Points, in no order, along strands that fork, close into loops and pass close to each other.
In the rows, zero is written as 128.
Points whose rows are less than 117 apart are linked; no others are. Some points are linked to none.
Q_733: [ 79 166 124 159 130  95 137 108 133  56 130 130 158 152 136 135 193  96
 116 126 139 105 110 136]
Q_176: [ 84  86 149  84 134 128 126  75 153  94  73 100 196 113 132 116 175 112
 126 151 121 123 108 161]
Q_482: [117  87 176 122 129 145 139  89 141 133 122 149 160  88  99 106  69 138
 127 142 101 155 161 155]
Q_736: [165 158 123 146 160 123 171 139 118 179  91 111 121 125  80 143 130 115
 165  84 158  98 171 133]
Q_307: [ 96 196 137 137 148 104 168 122 101 110 169 162  85 129 121 131 131  99
 120 161 123 156 149 141]
Q_128: [158  90  94 175 115 149 141 141 121  92 169 142 104 146 131 135 153 125
 127 123 132  84 119  85]
Q_796: [ 74  75 140  63 140 132  77 109 123 101 130 113 155 114 181 134  93 149
  92 147 123 152 127 154]
Q_324: [190 128 110 195 131 114 114 161 132 197 130 102 112 141  97 117  60  97
 139  67 133  95 161 152]
Q_291: [113 109 138 109  91 127 127 117 136  91 153 139 127 151 144 139 174 168
 108 128 133 125 111 104]
Q_756: [116 105 176  93 108 147 109  95 140 168 135 136 160 125 155 152 108 193
  95  72 139 156 158 144]
Q_883: [117 102 111  71 169 169 112 114 109 159 108 101 163 108 174 155 126 187
 112  58 145 122 125 104]
Q_541: [134 141 121  97 155  96 111 143 124 188 105  88 153 105 109 118  67 162
 121  81 142 144 153 160]
Q_353: [120 110 139 122 120 141 156 111 133 106 132 146 129 118 110 120 150 131
 135 165 115 133 121 123]
Q_380: [159 176  99 121 129 132 152 139 118 140 142 114  92 160 133 188 163 122
 123 117 151  87 168 115]
Q_229: [ 40 201 150 127 170  93 132  94  95 108 128 146 138 130 177 153 157  89
  98 124 150 139 152 180]
Q_499: [103 118 125  58 147 168 140 101 107 137 123  88 148 121 161 174 129 142
  97 154 133 118 179 174]
Q_605: [116 104 123  72 124 187 140 115 115 143 155 107 115 130 162 167 117 178
  85 151 126 132 159 124]
Q_813: [119 131 149 216 100 187 179 123 144 111 133 150 138 142 120 139 183  64
 117 172  97  69 126 143]
Q_475: [176 103 101  83  93 145  82 133 195 170  94  65 146 154 130 108  93 163
 105 106  98 119 120 121]
Q_103: [150 156 202 142 117 100 161 110 146 180 123 162  94 141 100 133 132 154
 141  87 150 171 161 103]
Q_304: [115 172 189 105 103  78 134 118 146 158 133 157 102 137 116 125 138 155
 122 123 130 182 140 137]
Q_637: [115  91 116 151  89 145 117 125 117  87 195 139 118 154 150 155 123 137
  77 147 110  82 165 140]
Q_97: [158 131  73 102 121 147 138 156 133 116  89  93 132 124 105 115 176 123
 175 163 138 106  71 107]
Q_867: [147  90  78  95 131 185 117 149 145 107  81  87 126 117 117 105 128 128
 156 182 122 116  67  93]
Q_808: [123 144  89  73 180 139 111 144 112 199 106  77 154 113 150 135  79 174
 104  54 149 132 144 131]
Q_914: [ 79 171 163 149 125 121 151 113 117  79 145 186 115 170 160 165 190 124
 124 108 154 139 120  79]
Q_596: [179 127 123 111  61 130 122 155 181 144 134 119  93 166 108 105 132 145
 123 178  92 144 108 134]
Q_964: [ 80 160 162 153 134  92 147  64 153 104 110 141 172 134 125 130 192  93
 120 115 132 113 124 151]
Q_151: [118 123 118  90 129 131  99 128 143 120  85  97 157 104 114 105  98 101
 139 181  99 123 129 190]
Q_527: [150  87 132 194 102 189 172 129 124 103 143 145 122 129 109 139 176  95
 145 150 120  74 118 103]
Q_697: [154  74 107 124  96 212  91 161 170 113  91 104 125 109 119  92  92 114
 142 191 107 112  68  97]
Q_361: [184 132 146 165 143 117 152 141 141 198 124 114 119 137  87 122  91 129
 142  68 143 118 165 128]
Q_461: [151 152 146 178  81 150 129 172 128 172 131 133 140 108 111 112 110  54
 145 197  83 118 118 176]
Q_823: [115 137 162 114 142 116 139 125 104 143 169 181  89 106 135 114  87 187
 125 118 135 196 127  95]
Q_227: [131  82 115  91 148 161 106 116 129 145 131 110 142 120 162 117 125 193
 110  82 125 139  92  59]
Q_54: [135  90 145 134  88 176 156 113 150 128 133 134 130 130 110 126 131 127
 112 181  88 100 149 149]
Q_129: [170 152 134 119  94  92 108 148 153 184 154 124  84 160 135 139 103 165
 102  96 123 148 148 128]
Q_825: [187 138  91 192 118  74  80 176 136 171 150 101  92 164 120 118  88 104
 125  80 118  91 148 141]
Q_69: [137 187 129 147 158  91 162 138 114 134  90 134 112 138  89 143 170 103
 173 101 170 112 144  98]
Q_334: [135 164  90 104 142 150 189 146 104 104 138 111 102 145 129 155 184 136
 146 152 149 113 121  98]
Q_360: [125 164 109 212 122 134 154 145 110  72 169 167 102 175 124 145 142  48
 121 158 123  92 153 123]
Q_2: [145  93  92 122  92 141 104 148 138 128 194 123  90 159 154 128 101 164
  73 147  91 117 133 108]
Q_449: [121 137 176 165 128  90 102 115 122 142 126 167 132 158 140 169 120 137
 124  40 166 127 173 102]
Q_359: [131  88 148  97 125 169 131 107 138 153 141 127 135 109 124 125  41 164
  96 138  98 157 172 148]
Q_944: [105 100 126  93 158 141 124 112  99 116 135 145 131 104 167 131 152 188
 147  91 161 154  82  66]
Q_556: [130 162 146 192  95 157 187 127 149 105 163 159  90 174 119 137 170  74
 102 175 101 103 144 140]
Q_469: [157 155 124 220 115 149 135 168 113 144 143 154 116 116 111 130 124  41
 153 159 110  92 125 154]
Q_191: [107 171 131 115 146  75 114 157  93 128 161 166  75 115 140 109 113 159
 142 113 147 180 106 104]
Q_627: [147 124 122 106 127  96  98 143 146 153  94 107 148 107  88  82  78 136
 146 132 116 147 119 153]
Q_230: [147  72  98 141  95 135  93 109 154 105 109 100 182 134 127 138 158 141
 124 110 119  60 121 136]
Q_335: [146 115 118  51 122 160  99 124 184 179  89  65 140 140 140 109  93 188
  97  88 115 158 120  92]
Q_212: [133 146 160 144 122 106 126 101 134 151 113 135 147 154 125 184 147 120
 121  66 152  97 193 127]
Q_120: [139 150 108 176 120 119 154 144 115  84 168 156  79 174 128 142 155 110
 137 128 146 113 128  76]
Q_933: [111 115 154 164 132  82 119 113 109 101 157 175 120  93 103  87  94 128
 142 125 130 160 127 127]
Q_620: [168 107 123 168  67  94  95 153 162 116 190 150  86 174 135 118 124 138
  97 127 108 119 118 118]
Q_55: [128 169 150  87  92  67  90 146 153 164 135 126 105 150 132 131 108 168
 103 121 126 172 145 161]
Q_89: [138 103 124 108 175 148 152 109 110 141  98 118 161  82 104 117 109 161
 159  83 147 132 128 110]
Q_851: [150  85 128 109 114 197 155 105 129 155 157 119 117 127 127 161  95 155
  86 147 101 111 185 133]
Q_962: [115 102 104 159 139 125 140 115 116  69 125 136 156  96 106 110 167 106
 161 139 139 109  81 117]
Q_918: [180  82 139 196  79 161 108 169 139 158 131 147 127 107 108  85  81 105
 156 158  93 135  80 121]
Q_192: [140 107 130 146 150 109 127 133 113 144 151 157 114  88 105  90  62 154
 137  98 126 163 120 107]
Q_657: [117  91 116  32 147 165  82 121 174 134  77  51 136 135 168 118  99 160
 116 124 130 153 109 101]
Q_570: [ 71 162 135  93 149  91 124  99 106 118 128 106 154 116 153 137 144  97
  98 155 120 139 151 205]
Q_993: [197 133  95 121  98 103  93 161 175 198 121  73 124 159 114 111  98 151
 103  86 107 118 134 136]
Q_653: [120 173  92  81 159 134 169 150  78 123 160 129  76 121 150 140 138 147
 136 161 146 161 121 108]
Q_711: [ 68 155 121 117 175 104 178 121  95  59 134 127 124 107 139  90 168 105
 148 169 131 179  76 143]
Q_927: [130 161  80 183 137 114 124 158 100  93 161 149 108 118 116 120 115  69
 135 162 117 101 138 161]
Q_310: [119 118 127  48 140 138 144 114 135 116  84  88 140 132 137 133 184 162
 153 141 144 148  83 105]
Q_20: [ 69 185 168 103 163 102 131 117  84 129 126 161 119 118 163 156 151 135
 129 105 165 163 140 148]
Q_894: [159 114  87  69 133 155 139 132 136 138  95  82 135 132 134 140 169 168
 138 120 139 106 106  96]
Q_609: [119 134  68 127 149 132 123 160  96  93 139 122 123  97 116  98 105  92
 153 190 115 129  96 161]
Q_951: [107 203 170 159 151 102 176 101 122 135 127 174  90 146 114 148 142  88
 120 133 138 150 172 117]
Q_971: [148  90 111 166 132 153 106 138 121 137 110 127 174  70  99  98  65 101
 152 133 107 104 124 160]
Q_534: [172 175 102 172 104  76 102 171 136 151 138 120  88 176 112 136 128  71
 130 125 124  92 159 163]
Q_211: [ 91 131 124  51 158 127 120 118 126 114  95  83 146 113 140 124 103  94
 120 194 116 154 150 198]
Q_766: [127 125  93  79 188 154 169 135  79 122 119 118 111  86 119 118 108 132
 165 168 141 145 116 114]
Q_904: [ 83  93  67  93 172 128 108 151  80  68 138 111 135  93 158 111  93 107
 131 176 125 135 103 153]
Q_216: [ 99 189 121 119 122  71 103 164 115  94 155 158  87 159 163 128 157 153
 136 111 165 160  83  96]
Q_703: [131 121 123 111 191 146 161 125  92 142 109 121 143  68  90 104  68 125
 167 132 132 146 145 145]
Q_467: [164  93  90 147 163 169 138 147 110 149 142 139 110  95 112  81  58 145
 143 126 106 147 113  85]
Q_273: [153 171 113 137 104  87 132 162 131 106 162 153  65 189 141 142 166 141
 136 114 151 141 105  62]
Q_892: [101 156 178 179  95  92 122 105 149  87 140 186 119 203 141 153 169 101
 107 102 135 132 145  90]
Q_236: [ 89  95 140  26 140 148  71 124 146 134  99  97 142 129 207 135 101 176
  97 120 131 176 118 135]
Q_223: [ 98 155 149 177 151  78 125  84 130 112 105 150 166 103 102 112 148  75
 141 122 127 106 143 176]
Q_507: [ 76 140 142 129 117 133 137 112 132  64 146 140 150 168 168 162 222 144
 111 116 155 114  99 108]
Q_998: [ 70  81 119  97 166 106  93 115  83  81 143 121 161  89 166 123  94 126
 118 144 130 144 130 173]
Q_518: [174  77 111 182  80 185  96 175 144 131 102 120 151  99 111 103 120  98
 162 170 117 107  48  95]
Q_533: [ 85 182 189 150 129  87 130  70 142 133  92 161 162 151 132 170 179  97
 107  83 153 116 171 131]
Q_4: [126  98 173  58  97 146 124 103 181 129 105 107 129 137 121 119 110 168
 110 168 108 173 127 123]
Q_301: [159 101 121 140 119 135 110 108 141 158 142 102 155 143 141 172 122 151
  93  74 130  79 175 133]
Q_278: [133 186 195 169 133  73 155 115 139 164 101 167  89 174  89 145 140  86
 130 102 147 155 176 100]
Q_965: [194 117  97 149 105 162 133 169 145 154  75 109 145 108 100 100 157 106
 189 146 128  99  59 108]
Q_544: [146 148 166 163 127 131 153 130 139 168  82 142 155  78  71  84 120  83
 176 150 108 140 113 159]
Q_737: [143  98  54 157 140 155 107 170 102  94 143 129 115  92 119  98  98 116
 143 173 118 115  72 114]
Q_171: [178 156 117 174 106 118 146 145 143 132 131 127 100 190 114 165 165  71
 139 126 132  77 160 129]
Q_749: [176 124 154 199 100 118 123 150 141 165 107 143 145 105  80  91 119  89
 178 126 116 126 103 143]
Q_118: [109  98 137 141 103 112  84 103 124 126 172 141 149 130 164 168 106 157
  75 100 117 103 176 154]
Q_792: [ 88 137 139  89 179 123 129 123  80 131 126 145 130  96 166 139 141 168
 147  99 168 163 115 118]
Q_173: [150  92 120 151 160 140 159 109 109 118  94 134 161  67  87 105 137 126
 186 105 143 122  97 110]
Q_234: [ 85 133 162 151 141  75  92 112 102 108 166 176 137  99 135 125  92 138
 122  87 141 148 148 137]
Q_479: [ 91  90 160  59 164 146 146  86 118 115  83 107 173 103 151 133 177 150
 149 128 140 144 115 130]
Q_431: [120 107 135 168 145 104 106 107 117 131 102 133 182  64  92  95  94 104
 153 110 124 121 137 179]
Q_608: [101 127 135  99 110 167 146 117 102 115 178 143 105 154 175 179 166 169
  91 138 140 126 148 116]
Q_246: [131 135 193 162  90  62 103 112 158 128 127 172 115 179 126 152 158 134
 127  69 147 142 142  88]
Q_347: [187  84  64 161 127 159 119 169 134 142 145 122  92 123 123  89 103 135
 131 137 100 118  78  73]
Q_699: [ 92 152 107  91 113 114 132 148 135  73 147 106 123 160 147 116 164 131
 111 185 114 140  95 157]
Q_685: [ 94 126 134 110 113 143 133  93 159 106  94  92 190 128 123 124 187  95
 112 171  97  99 124 193]

A tip is a point with one link. Name the tips that can be reached along the links from each point below, in the order of the rows.
Q_335 | Q_307, Q_461, Q_234
Q_310 | Q_544, Q_685
Q_962 | Q_482, Q_499, Q_69, Q_620, Q_971

A fork is a point with three links, a tip a point with one. Leave the first point through the second and follow the links. Name the first fork or tip that comes.
Q_55 / Q_129 | Q_609
Q_236 / Q_657 | Q_307
Q_173 / Q_89 | Q_69
Q_324 / Q_825 | Q_353

Name the points in between on the shortest way along the links from the first point to the second, in order.
Q_962 / Q_637 | Q_353 Q_291 Q_507 Q_733 Q_964 Q_533 Q_212 Q_301 Q_118
Q_304 / Q_360 | Q_55 Q_129 Q_993 Q_475 Q_335 Q_657 Q_236 Q_796 Q_998 Q_904 Q_609 Q_927
Q_971 / Q_653 | Q_431 Q_223 Q_964 Q_733 Q_507 Q_291 Q_353 Q_962 Q_173 Q_89 Q_703 Q_766
Q_892 / Q_736 | Q_914 Q_507 Q_291 Q_353 Q_962 Q_173 Q_89 Q_703 Q_766 Q_653 Q_334 Q_380 Q_171 Q_534 Q_825 Q_324 Q_361
Q_749 / Q_685 | Q_918 Q_518 Q_965 Q_97 Q_894 Q_310 Q_479 Q_176
Q_796 / Q_234 | Q_998 Q_904 Q_609 Q_737 Q_347 Q_467 Q_192 Q_933
